A landscape with many peaks, sampled at points; each row gives a point and its height.
From any point a climber steps to the highest of the 2 points nearest to it. It stops when none of these is higher. Distance is the straight distance between rows; heights are no part of it.
Z_373: [-39   0 -20 -30 -57 -17  35 -82   1  56  15 -28   6  36 -26   8 -36  36
 -28 -46  25   9  55   7 -54  23 -30  -3 -19]  height 33.5
Z_414: [-32 -17  -7 -53 -57  14  -3 -72   0 -16  12 -45   7   4   9  17   5  30
 -12   6 -75 -78   4 -30  37  26  21  15   6]  height 27.1
Z_70: [-30 -19  54  19 -33 -43  23   6  -7  11  -9 -11  43  51  19  65  43 -41
  57  38 -31  39   9 -49 -42 -43  42  25 -23]  height 11.3
Z_29: [-39   4 -57  35  41 -17 -14 -42  45 -41  14 -41   3  10  -1  50  -5  16
 -10 -34  -8 -30 -20 -12   0 -70 -28 -37 -48]  height 44.0
Z_658: [-52  11 -16  30  16  32 -18 -15  29  26  34 -87 -46   9  77  13   8  50
  11  -4 -10 -18 -45   0  50 -52  78 -31 -54]  height 19.6
Z_327: [ -5  33   5  33   9   8  41  41  36  55  16  42 -16   7  35   4 -39  30
  -9   6 -38   5  -7  11  -9  27 -13  46  -9]  height 55.1
Z_844: [ -8 -24 -23  -6  24  44 -99 -40  -4 -98  42 -56 -60 -37  -3 -12  -6  39
 -15  12 -53 -31 -46  29  -2  -7  21 -31   2]  height 20.0
Z_836: [ 48   9  20  50  36  48 -16 -22 -55 -29  69  13  23  -6 -44 -69  24 -17
 -22  -8  64  10 -22   0 -39 -94  38  32  28]  height 7.7
Z_716: [ 30  -2  60 -23 -50 -23  56  49  -8  21 -11  11   9  -8   0  62  26   4
  35  -1 -13  30 -22 -49 -39 -50  24  -3 -11]  height 10.2
Z_256: [ 49  18  27 -38   9 -43 -48  12 -28 -14 -19 -22  31  -3 -22  -6 -94  32
  36  22 -28 -57 -14  16 -32  38  24 -26  29]  height 15.8
Z_181: [ 59  -2  83 -25 -58 -32  47  40 -11  25 -62  13  18 -10 -18  48  -8   1
 -20  16 -82 -38  14 -33  15  11  15 -71  28]  height 7.8
Z_53: [-27  19   4  11   3 -47  61 -39 -11   3 -35  15  23   8  -1  25  15  27
 -17   8  29 -27   6   0   4 -26 -42  -6  -3]  height 50.0
Z_660: [ 83 -24 -54  -4 -23  48 -23  38 -17 -21 -47  48 -32 -69 -29  14  23  26
   9  -5 -17  20 -23  12  -4  23 -48   4   9]  height 3.3
Z_317: [ 26  42  11  30 -25  -9  15  41  20   5 -18  -2  15 -56  16  30  58 -53
 -44 -10  -6  -4  -2  50   2  29 -31 -34  23]  height 24.1
Z_5: [  3 -15   3 -10 -29 -20  12  50   5  32 -81  67  -3   3 -21 -14 -40 -45
 -13   7 -20  29  17 -41  -2  36  -3  15   8]  height 28.8
Z_297: [ -5 -32 -50 -37  61  75 -67  64 -11   5 -38  58 -22  13  -9  27 -10 -61
  -5 -22 -11  41  15   3  22  19  -9  74   0]  height 11.0
Z_859: [  5   5 -62  42  40   2 -60  11   1 -57 -33  -2 -23  -3  74  12 -15  40
  -2  48 -40  -7 -16 -45   5 -30  32   3  11]  height 57.5
Z_873: [-11  43 -28  83  62 -11  20 -21 -14  10  66  55   5 -16  -2 -22  10  36
 -36 -29   7 -24   2  27   4 -49  28  15  17]  height 9.8
Z_484: [  20  -12   27  -41  -37   34   -4   -3   27   -7   35   13   -7  -44
   47   27   46   13  -43  -46  -47 -110   42   13   42   -2  -14  -18
   10]  height 23.6
Z_524: [-40  18  20  28  33 -50  61  23 -25  35 -44  54  40  -3 -27 -26 -24 -10
 -64 -14  34 -20  37  -3  21 -22 -44  47  16]  height 46.8
Z_758: [ -3  -3 -53 -28 -34  29 -24 -56   7  22 -16  -4  14 -40 -24  -3  35 -18
  -3  18  36  63  38 -54 -48  -2 -46   2 -34]  height 26.3
Z_155: [ 13  -3 -67  42  45 -13   2  46  41 -38 -32   5  45  24  67  48 -47  14
  49  31  -3  11 -16 -33  -9 -62  34 -10 -12]  height 61.0
Z_174: [ 40 -67   8 -24 -41  -9 -13 -13  36 -15 -13  21  -9  44 -86  12  14  25
  57 -26 -16  21   6 -28  31   8  27  -7 -42]  height 16.5
Z_492: [  11   45   15   11   -6   21    6   32  -14   24  -37   52   90  -45
  -26   21   24 -116  -33    3   -3  -10    0   53  -14   18  -26  -14
   34]  height 25.6
Z_659: [  4 -34 -25  11 -31 -16  23 -33 -10 -22 -26 -69 -18  10 -10  25  47 -15
 -31   8  36  17  21 -33  14  23 -65 -57  -4]  height 54.8
Z_209: [-27  14   3  49  73   5  39  -7  56  38  -5   9  80  48   9  -8 -23 -37
 -19  13  57  61 -17 -64  -9 -53 -46  46 -35]  height 40.9
Z_804: [  1 -34   7 -44 -50  -9 -11   4  -2 -17  31  10 -37   3  37  42 -21  29
   2 -42 -78 -98  27 -11  39  27  33 -11  29]  height 25.3
Z_133: [ -2  -6  10 -12  17   1 -64 -36 -57 -40 -18  45  26   0  29 -21 -28 -32
  17  59 -46  -2  12  38 -15  68  10 -40  65]  height 18.8
Z_258: [ 20  -3 -45 -26 -13  29  20  44  -3 -58 -14  19 -12 -42  53  16 -21   0
  39  -2 -39 -23 -45  27 -47  60  -5  72  40]  height 55.8
Z_910: [ 34  35   0  12   1  11  21  18  73   7  -4   2  25  19  11 -67 -33  51
 -16 -11  40 -23 -12 -32 -19 -50 -50  29 -32]  height 60.2
Z_175: [  0  47  -9  30 -56   1  50 -15  29  63  10 -38 -22   0  -7 -29  48  82
  -7 -18  48  22 -21  30  15 -32  17  35 -49]  height 74.8
Z_760: [ 68  28  -8   1  89  31   7  55  24 -17 -33  57 -13 -23 -20 -24  12  30
  11  29 -13 -19 -42  46  36 -43   0  -8   1]  height 8.9
Z_523: [ 57 -30 -45   3   2  54 -58  -1 -28 -44 -53  47  22 -47 -23  13 -33   3
  15  24 -32  31 -45  12  43  10   6 -20  36]  height 4.4
Z_675: [-45  45 -10  62  41  -7  -7 -15  27 -13  23  24  32  56  15  29   9   4
  24  -4 -28 -39 -42  31 -21 -14  27  23 -32]  height 46.1
Z_805: [ 37 -50  -2  18  46   6  11   7 -26 -42  51  -1 -35  37  -4  11  33  11
  -5 -39  42  -8  28  15  21 -47 -11 -65  33]  height 35.6
Z_652: [-49  -3  18  24  -5  16 -31 -25  49  16  27 -26  -5  29 -48 -16  22  -3
   2  19 -22   1   9 -28  12  38 -44   7 -49]  height 46.2
Z_768: [ 25   8  42  68  31  39  24 -23  30   2  87 -38  42  25 -40 -63  36  26
   0 -12  20  38 -52 -14   0  -5 -15  43   0]  height 3.7
Z_203: [-17  -4  29 -29  26  19 -40 -45 -10   2 -25  32  32 -25  -8  22  50 -66
  34  49  -3  56   9  36  -4   0   4 -59  16]  height 19.7
Z_604: [-23  -1   2 -15 -23 -38   8 -29  14  24 -43 -44  -6  45 -19  14 -66  65
 -13   8  73  50  31 -41 -61   8 -41 -27 -29]  height 36.1
Z_838: [ 36 -10 -47 -18 -75  -9   5 -18  25  -8 -33 -51 -30  12 -11 -12  60   7
  37  -8  26  50   6 -11  21  57 -20  -9 -10]  height 60.5
Z_902: [ 76 -13  -7  10 -51  39 -20  14 -31 -47  10  16 -22 -18 -50 -47  34  24
   2  23  -4   0   7  -2 -26  28 -14  24  17]  height 2.3
Z_537: [-76  18  43 -58  -4 -14 -40 -76 -41   8  14 -48 -27  -7  -1  12 -33  39
   9  16 -34 -17  -9  47   1   7  53 -14  -5]  height 15.9
Z_128: [ -7  57  10   5  27 -32 -11  30  26 -32 -42 -32  23   7   6 -38 -30  25
 -11  25  32 -59 -28 -31 -40 -46 -20  -9 -37]  height 56.7
Z_468: [ 14 -46 -19 -45  23 -25  34  -5 -22  41 -16  39  26 -47  38  58 -26 -27
 -39  26 -39  39  37 -11  18  25 -36  -5  43]  height 34.3
Z_25: [  1  37 -25  96  15  39 -21  65  20 -26 -29  35  -6  39   8 -32 -27 -13
  15   8  28 -51 -44 -15 -15  20  20  43  21]  height 51.1
Z_499: [-57  17  16  -5 -14 -26 -42 -13  -1  43  74 -36 -15  17  17  -6  22  11
  19 -51 -61 -16  55  62  41 -51  80  14   1]  height 12.6
Z_199: [ -7   1 -71  50  38  54 -62  22  -7 -45 -41  62 -59   7  21  12 -40  12
   6  27  -4 -38 -48 -24  13  21  23   9  -2]  height 54.1
Z_23: [ 15  59 -13   6 -54 -23 -10 -13  67  48 -39 -19   4  44  20 -32   2   5
 -16  -9  18   3  73 -19  31  27 -19 -44 -54]  height 41.0
Z_748: [-16 -39  46  -3 -44 -16  33  13  22  34   4  21  -7  17 -43 -36   1 -63
  -7  33 -39  37  25 -20  31  80  14  49  17]  height 31.6
Z_930: [ 46  11  31 -33   9 -25 -46  25 -44 -28   8  20  15  17 -28 -20 -39  30
  57  11  14   1 -13  30 -63 -11  59  23   8]  height 14.8
Z_304: [ 44  20   8  11  -4 -32  63  26  17  40 -22  26   7   0  -4 -20 -61  65
 -37  20 -12  32  16  33 -16  41 -62  39  26]  height 50.8
Z_215: [-34 -16  26  32 -55  -3  49 -14 -38  33 -11  21 -12  17 -40 -61  30 -94
 -58   0  -9  22  40 -32  38  75 -47  24  16]  height 34.9
Z_662: [ 28 -25  -5  19  19 -15 -54  19 -16 -82  37 -66 -26 -43  12  35  -3  49
  -6  23 -36  19 -41  50 -25  12   4 -56  39]  height 17.9
Z_449: [-35  31 -71 -12 -18  12   4 -19  -2   8 -40  20 -25 -64  45  -5  15 -18
 -46  27  11  23  16  -4 -57  19 -56   9   2]  height 24.7
Z_994: [ 25 -28 -37  20  49 -19 -11  -1 -17 -38  13 -24   8  12 -25 -45   0   2
 -33 -38   9   0  24  13  33 -39 -44  -1  11]  height 38.1
Z_76: [ 15  -5  39  28   2  60  -2 -13 -14 -18  29  -8  35  -5 -21  -9  67 -67
   1  29  36  -1 -29 -36 -13  22 -41  16  17]  height 5.5
Z_169: [ -5  10 -43  -8  34  15 -12 -24  51   1  62 -23 -68  -9 -29  12 -49  88
  -6 -31   9 -10  -4  32 -49  17 -14 -15 -11]  height 41.9
Z_573: [ 73  18  23  77  63  17  58 -16 -35  -7  37  48  21 -11 -14 -16   9  23
 -26  -2  33  28 -40  20 -14 -77   9  18   3]  height 8.8
Z_578: [ 21 -22 -10  19 -72 -13  -8 -44   3   6 -30  12  -1 -22 -42 -15 -32 -34
 -51  -8 -65 -43  49 -47  43  69  -8 -49  19]  height 0.4
Z_926: [ -4 -51  56 -15  10  33 -14  -9  -5   1  97 -78 -39  39 -29  24   9 -11
  18   2  78  15 -40 -16 -16  60 -15 -55   0]  height 41.4
Z_738: [ -1  18 -27  19  33 -26 -14  25   0  19  22 -66 -65  11  69 -16 -44  17
  -9 -33  16 -56 -38 -19  30 -79  88 -16 -20]  height 21.2
Z_916: [ 71   8   5  15  42  -5  16  77  -1 -26 -31   2 -37 -64   1  -8  12  44
 -20 -18 -26  31 -23  75   9 -45   3 -32  22]  height 7.9
Z_687: [ 54  -4   6 -28   1  30  15   7 -64 -27   4  48  47 -69  16  -5  33 -31
 -12  15   9 -24 -32 -23   7 -44  35  21  43]  height 45.9
Z_134: [ 12  24   1 -83 -34  -7  30 -46   8  11 -47  -8  31 -28  56  32 -32 -19
  14   5  37 -35  57 -60 -25 -15 -30 -63 -13]  height 30.7
Z_551: [-22  -7  16  21 -24   4 -13 -28   2  39   5  22 -14  46 -47 -76  29 -58
 -23 -39  53  -8  62   3  18  69 -43  27   7]  height 38.3
Z_171: [-49  -4  33  35  81   4  29 -10  -1  32 -14  38  85   6 -42  12 -14 -33
 -44  10  18 -12  11 -31   6 -77 -58  20  -4]  height 43.8
Z_581: [-49 -16  11 -30 -11   1  -2 -37 -31 -53   3 -26  18 -13 -17 -27  46 -51
  14   6 -45 -27  57  29  -7  49 -26  -5  33]  height 21.9
Z_949: [-34   7 -13 -95 -57  14  -2 -46   9  15 -21 -14  17   6  27  14 -17 -11
  16   6 -53 -44  23 -86  41 -15 -18 -40 -32]  height 29.1
Z_771: [  3  49  -8  29 -24 -27  54 -23  75  59 -14  29  -2  -2   0 -35  -4  51
 -37 -20  65  54 -21  -9 -32 -48 -32  36 -54]  height 66.0
Z_956: [-71  17  42 -30 -23  -1 -52 -85 -36  71  52 -74 -16  50  23  -5 -19  13
  -8   2 -28 -10  65  33  18  -3  58  -7  -4]  height 14.2
Z_390: [-21 -16  -5 -82  10  -3  41  39 -12  18 -70  79  14 -17 -21  37  17 -31
  33 -19 -24  42  16  31 -21 -10 -33  74   4]  height 26.4
Z_688: [  4  18 -54 -17 -75 -96   3 -30  20  49 -55 -20  49   8  38  22 -47   5
  11 -26 -21  23  34  22  23   9  19 -13 -14]  height 46.5
Z_141: [-33  10  33 -10  26  14 -54 -22   1  51  37 -41 -27  27 -35 -87   3 -54
 -22  25   5  14  62 -21 -15  42 -37   9  -6]  height 41.8
Z_847: [ 40 -36   1 -78  11 -34   9  21  53 -16 -32   9  30  52 -36 -26   0  15
  51 -29   1  11  37 -30  31 -31 -19  20 -42]  height 18.3
Z_992: [ 33   4 -12 -41  26  29  10 -25 -38 -15   9  16  51 -84  25   3 -44  -2
 -18  23   5 -12 -67  -5  -6  26 -27  23  50]  height 49.0
Z_576: [  7 -43 -60  -2  55  25   8 -29  29 -39  29  -3  55 -29 -17  73 -20 -11
 -12 -28  -5   4 -16 -25   6 -60 -76 -29 -11]  height 47.1
Z_357: [-55  20  -5  52  45 -58  -9   8 -18  25  77  -2 -24   4  23 -31 -12  23
 -26 -14 -36   5  30  70  41 -26  54  -4  22]  height 11.1
Z_329: [ 22  19  -7 -16 -55 -32 -47   4  47  20 -17  10 -48  51 -80 -50  10  50
  36 -24   5  28   7  11 -27   9  31   5 -45]  height 14.4
Z_168: [  36   28  -49   34 -104   -7   23   -9   39   21    6  -28  -35   25
  -22    5   57   18   12  -29   78   25   -4   21  -17   13    5    6
  -53]  height 66.9
Z_397: [-57  -2 -25 -52 -21 -18  44  24  13  46  -4  10 -25  -5  14  55   2  -8
  45 -44 -30  29  10  59 -35   9   0  65 -27]  height 24.6
Z_328: [  7  10  12  31  15 -27  19 -62 -17   1  22  -7  12  70  32 -26  32  39
  68  69  19  16  33  29   3  37  17 -20  -3]  height 12.5
Z_944: [  6  -1  10  12  13  50 -17 -12 -16 -17  58  23  34   7   5   6   0 -40
  24 -21  10 -28 -14  -2 -86  26   5  32  12]  height 6.4
Z_572: [ 42  17 -49 -39 -46 -59  -1   5  22  27   3  18  69   0  28  16 -43 -17
  19 -36  23   2 -12   8  13  38  18  29  13]  height 49.4
Z_64: [  83  -36  -29    3  -12   33 -102   43    3  -66  -30   11   -4   -7
  -30   30  -20   25   31   17  -31   13  -29   -3    6  -18   52  -31
   -8]  height 5.6
Z_636: [  16   24    8   -4   -3   -2    9   36  -49   13 -100   80   53   -5
  -13   45  -44  -87    1   13   24  -10   21   -5  -33   25  -18  -10
   22]  height 27.0
Z_396: [ 37 -19 -26  15  67  -3   7   3   5  41  15  41  36  42  17  -6 -47 -22
  -9 -13  57  56  17 -38 -16 -42 -22  46  -1]  height 38.8
Z_44: [-26 -46 -23 -38  11 -11 -34  36 -69 -40  23  15 -55 -16   4  -8 -23  -9
 -34 -23  -9  10  31  20  33  44  -1  36  39]  height 13.1
Z_698: [ 60 -16  31 -14 -55 -31  38  52   9   2 -17 -30 -13   5  34  16 -11   5
 -46 -16 -51 -16  37 -44 -34  22  -2 -23  36]  height 6.9
Z_270: [-20 -25  29  48  47  15 -10 -43 -59 -44  30  34 -12  40  -4 -31  41  53
  42  46  10   1  27  -1  -9  10  42 -26  27]  height 11.4
Z_378: [ 48  -4 -16  11 -82 -15   6 -46 -15 -23 -29  15  19 -18 -46 -33  -4  -3
 -24 -12 -22  -9  28 -50 -12   3 -46   0  14]  height 1.4
Z_472: [-41 -16  26  12 -10  14 -37 -44 -29  13  77 -96 -41  -1   9  22  27 -14
  20  31  25  58  -9   5 -13  54  40 -41  39]  height 46.0
Z_841: [ 20   8 -33  36  -4 -20 -26 -47  -8   7  12 -12 -37  14 -58   0 -48  59
 -28  15  22   8  16 -30 -67  24  -9 -37   5]  height 38.7
Z_426: [ 34  -7   6  -1  -3 -45 -13 -15 -13 -23   5 -11  -1  41  13   8  -8  29
  73  19   9  31  29  26 -59   7  45 -47  15]  height 13.8
Z_374: [-32 -31  28  12   4  34 -41  36 -46 -72   8  -2 -51 -27 -20  33   5  26
  13  16 -32  18 -33  67 -18  61  47 -32  60]  height 16.0
Z_89: [-45 -20  24  -6 -22   6 -23 -61 -26  35  36 -69 -19   3 -59 -13  20  13
   9  28   0  34 -28 -33 -26  52   8   3 -12]  height 51.8
Z_895: [ -57   22   18  -30   13   -8  -51   -3    1   11   19 -107  -20    0
   17    4  -15   19    0    0  -29  -19  -59    1   44    4   62  -31
  -28]  height 17.8
Z_39: [-23 -18  27 -38 -36 -37   8 -22  -5  24 -26 -47  11  71  29  43  21   5
  88   1   9  15  13  -7  -8  -6  52 -25 -17]  height 12.4
Z_135: [ 47  12   0  37   5  72 -30 -42 -63 -40  57  20  38  -9 -18 -51   4 -32
 -10  14   9 -14  35 -26 -84 -24   6  39  28]  height 7.1
Z_269: [-63  47   7 -86  -1 -30  43   3   9  85 -36  33 -21 -19  -2   4  23 -15
   5 -15 -25  29  26  42   2  36 -19 -10  -8]  height 22.8
Z_969: [ -1 -31 -44 -15  86   6  33  39  -9  17 -21  43   6   0  56  58 -47   4
 -11  10   2  49  23 -11  -4 -44 -42   0   0]  height 36.6
Z_661: [-17  -5  34  -2   3 -15  75 -15  -7  10  11 -24  -9   8  46   8  48  70
 -27  50 -55 -37   8 -17  82 -19 -11  22  22]  height 43.5
Z_958: [ -40  -13  -41 -100   18   19  -10   14    3  -19  -50   22   31  -45
  -16   13   11  -56    7   -6   -6    8  -31  -23   23  -26  -39   68
  -12]  height 24.8
Z_744: [ 24  18   0   3  42  29   4  27  35  -5  24   9   3 -76  -4  52  39 -51
 -29 -47  24 -34 -43  50  13 -41 -10 -45  10]  height 22.7
Z_376: [  6  23   9  -8 -20 -39   7   7  50   0 -38 -79  47  51  33 -14  -5 -23
   4  21 -20   4  71 -26  -3 -23 -70 -50 -47]  height 38.6
Z_214: [-29   6  43  40  69  47 -30  41 -44 -11  78 -29 -82  -7  27 -68  29  32
 -13  38  -2  57  43   8 -19  -2  21 -11  -2]  height 7.4
Z_82: [ -7   0 -57  -3  28  -6 -26  -3  -2 -14 -34  20 -17 -47  29  30  15 -12
   5  12  51  34 -27  27 -45  -7   3 -28   3]  height 23.4
Z_547: [ 29 -38  16 -11  45  42  27  52 -29  -8  44  -7 -44 -18  63 -27  57   3
 -12  17  41  25  -2 -18  -2 -55  14  24   5]  height 40.5
Z_385: [ 10  -7 -62  14 -23  30 -73 -46 -14 -85  18 -24 -20 -27   8 -64  28  38
   6   2 -10 -32 -25 -13  17   6  33  15 -13]  height 22.0
Z_389: [-57  25  38  56  35  -5 -16   9  73  59  66  64  12  54 -45  11   3 -23
   4 -22   2 -37   7  14  -9  -7  23  20 -29]  height 49.9
Z_195: [ 16  18   7  -3  44 -24  34  89  10  29   7  -4 -41 -12  90   4 -22  10
  -9 -29   0 -52 -27  -9  41 -61  31  12   7]  height 22.4
Z_28: [ 18 -14 -34  -8  60  62   4  57   4  -2 -47  37 -15   8 -24 -37 -10 -16
  27  10 -16  20 -32  17  31  21 -15  31 -14]  height 9.9
Z_148: [  0  -5  59 -30 -74 -20  20   5 -36  60  21  -4 -40  24  13 -20  -3  -6
 -54 -45  55   2  36 -25  11  37   5  26  -9]  height 37.5
Z_968: [  5 -16 -30  -1 -14  -7   7  30 -13  -6   8  -6 -50  19 106  -6   7  21
 -29 -25 -29 -79   8  -3  74 -22  22   2  11]  height 23.5
Z_424: [-48  -7  -6  29  38   0  -2 -11  39  30  49  39 -40   0 -73  16 -39  30
  -1 -43  19  -5 -20  15  -9  13   9   7   4]  height 45.5
Z_249: [ -8  38 -17 -19 -92 -63  21   0  25  51 -79 -40 -19  36  34  -9  -4 -40
  14 -29   6 -29  32  16  39  30  13 -21 -26]  height 43.6
Z_272: [ 23 -26  22   1  40  45  35  49 -58 -71   1  19   1 -55  64   2  78 -23
 -35   7  -5  -7 -46   8  -5 -82  24  29  45]  height 43.2
Z_407: [-30  -7 -17 -24 -33  15 -70 -71 -25 -59  62 -58   7 -36 -18 -51  33   9
  21 -23 -38 -53  25  44  31  33  13   2  19]  height 24.3
Z_427: [-44   0  23 -28  37  15 -17 -13 -66 -52 -54  -7  26  20   3 -19   0 -48
  52  39  10   3  -2  20 -11  64 -27   0  40]  height 20.3
Z_672: [ 40 -26  34  -6  28  25 -17  45   3   6  42 -28 -32  41  -1  26 -10  -6
  12 -12  43  13  -7 -19  31  19  11 -37   8]  height 38.2
Z_321: [  1  21  93 -42 -66 -33  69  17  11  43 -46  29  15   8 -60  35 -14  -2
  19  -3 -10 -41 -27 -27 -17   6  27 -37 -18]  height 9.1
Z_791: [-18  -6  37  58  26  37  31 -18  11 -47  29  -2  47   4 -34 -35  91 -29
  13  21  40  35 -50  10  19 -27 -19  63 -16]  height 4.7
Z_846: [-29   7  39  -1  27  -1 -23  28 -11  64  36 -20 -76  25  16 -22  22  65
 -19  19  18  40  47  -8 -27 -32  46 -12 -46]  height 6.1
Z_505: [-33  15 -11  30   1 -50  51 -49 -40  -3 -20 -11   5 -11  37  22  67  45
 -37  35  -8 -31  32   9  80  -2   1 -49  14]  height 46.7
Z_754: [ 71 -28 -18   8  39  -5 -40  58  26 -60 -54  28  -6 -11 -23  48  20  16
  24   5 -46  22  17  63 -22 -44   5 -44  -3]  height 6.8
Z_814: [-33 -24 -31   3  70  55 -40  38 -43 -18  -3  43 -30 -29  49 -26 -29 -42
 -41 -30 -31   7   5  16  31 -12  19  59  32]  height 12.0
Z_692: [ -19  -23   10   84   83   59   12   51  -50  -50   86   -8 -100  -10
   10  -51   17   31   13   19   19   44  -23   24   29  -44   39  -30
   28]  height 8.7
Z_539: [-12 -39  20   8 -12  27  48  -8 -37   6  28 -24 -26  -6  47 -11  80  35
 -32   3  22 -29   7 -47  62 -48  -6  32  -7]  height 40.7
Z_769: [-25  14   7 -43  40  15  24  24  58  12 -24  23  48 -28 -26  38  -4 -55
 -15 -42  -2 -35  14  22  37 -14 -48 -32 -11]  height 21.3
Z_629: [-33   7  82  18 -95  -8  15  40 -23  55  18  -7  -5  39  27 -19  -7 -67
 -39   0  40 -11 -22 -60   5   5  49  58  11]  height 34.8
Z_616: [-18   5 -64  23  33 -26 -48   1  44 -47   7  20 -11  12  -3  -6  13 -16
   7 -38 -33 -18  32  46   9 -49   9 -30 -23]  height 41.1
Z_194: [-22  -6 -34 -26 -72 -48  18 -68 -27  39   9  27 -10 -34 -21  14 -10  40
 -14  -8 -29  23  22  22 -48  21  19  28  18]  height 30.8
Z_896: [-16  14  81  -1 -89   0  18   3  42  58  19  -5  19  36   3 -13 -16 -63
 -23 -59  86   2 -67 -34 -30  11  14  41  -6]  height 32.4
Z_747: [  0  21 -58   7 -50 -10 -20 -67  41  48   4  24   5 -53 -40   3   1  20
 -14  28 -16  50  -3 -22 -36  -9  23  11 -36]  height 28.4
Z_611: [-21 -24 -10 -32  51   1 -39 -22 -44 -17 -27  48 -10 -52  58  52  55 -38
  11  -1  19  31  -3  84  25   3  39 -46  13]  height 21.7
Z_166: [  5   1 -43 -55  22  24 -37  -8   8 -60 -59 -21  49 -74 -53 -47 -14 -44
   9  15   5 -21 -32 -26  48 -27 -75  12 -27]  height 23.3
Z_443: [ 29 -11  56 -17 -58 -15  70  -5   0  55 -35  12  12   4 -33  23 -35  -3
 -26  38   9   1 -49 -79  23  58   0 -23   9]  height 7.6
Z_599: [-43  38  30  97  10  19   6   2  58  -2   1   4  15  81  10  -4  -4  -8
  35  22  48 -21 -48  -5  -5  25  10  42 -19]  height 48.3
Z_781: [-15  32  43   3  46 -18  10  44  53  -5   1 -18  14  22 -37 -19 -36   4
  31   2  14 -30 -70 -19 -66 -65  29  21 -41]  height 53.4
Z_323: [  1  10   8 -70  -6 -19  14   7  69   9 -30  18  20 -11 -67   7 -42   6
  21 -22  19  14 -13  10  26   3 -62 -13 -43]  height 19.9
Z_55: [ 15   8  44  47  -4  42   7   1  18  16 102  -6 -31  40 -25 -38  24   8
  68   8  49  33 -24   0  20  23  31  45  -5]  height 2.6
Z_509: [ 55 -32 -24  -6   0  21  24 -21  41 -31  15 -37  42 -13 -24  35 -10  -5
 -28  -7  23  25  30  -8  -5  11 -86 -47 -13]  height 50.5
Z_52: [  12   15   26  -31   27  -52   39   37   55   10  -58 -110   54   40
  -18   -8  -24   12   15   -8   38   28   20    5   50  -46  -65  -35
  -56]  height 36.3
Z_957: [  1  18 -33  21 -23 -23 -11  37  38   0 -65  18  57 -19   7  75 -32 -16
  30   3 -23   1  -8 -32  -4 -39  -3 -40 -21]  height 57.4
Z_136: [-39 -46 -31  -7 -29   4  -5  15 -61 -75   3   1 -33  -3  14  29  -9   0
   0 -16   4 -38 -39  48  36  59  37  15  35]  height 14.3
Z_897: [-10 -16 -48   8 -31  17  50  45  11  -8 -15  63 -29 -30  17  37 -16  20
   5  -5 -39 -17 -15 -27  -7  59 -38  63  -4]  height 59.7
Z_95: [-47  34  50  33  34 -29 -14  28  23 -23  31 -40  46  11  -9   8  -4   0
  57   3 -41 -59 -76  50 -46 -26  65  14 -28]  height 49.3
Z_301: [ 11  -9  -1 -71 -28 -30  33 -26 -48  56  -4   1  22 -27  59  53 -37 -39
 -32 -11  20  23  36 -23 -43  -7 -21 -10  15]  height 32.3
Z_240: [ -1   0  34 -24 -69 -59  47  -8 -24  37 -64 -56 -21  28   4 -38 -26  -8
 -35  -4  19  20  30   0   9  70 -10 -14 -16]  height 40.6
Z_626: [  4   5 -44 -10 -46 -10  24 -15  17  -5  13 -23  34 -57  42  31 -36  -2
  15 -16  18  -7 -66  28 -18  41  -6  41  22]  height 52.4
Z_886: [ 29  28  64  11  -6 -21 -51  -5 -31 -13 -27  21  73   3 -14 -41 -53 -42
   8  35 -74 -34  17  20  -7  29   1 -48  50]  height 17.3
Z_137: [ -6 -17   1  75  80  60   0   9 -24 -29  56  43 -78   7 -22 -22  55  38
  40  20  -7 -18  10  26  26   9  63 -16   2]  height 10.1

Call two points neighbours if one is among the 2 nearest of the other. Go from one point of each pair to the other, from neighbour to neighbour, staying as high as possible. Name the lowest point that can't be avoided.
Z_175, Z_155 | Z_675
Z_390, Z_389 | Z_323
Z_389, Z_89 | Z_805

Where does a climber stop that starts at each point below?
Z_847 | Z_89
Z_76 | Z_53
Z_994 | Z_175
Z_895 | Z_53
Z_484 | Z_53
Z_902 | Z_407
Z_692 | Z_407
Z_611 | Z_389
Z_203 | Z_389
Z_716 | Z_407
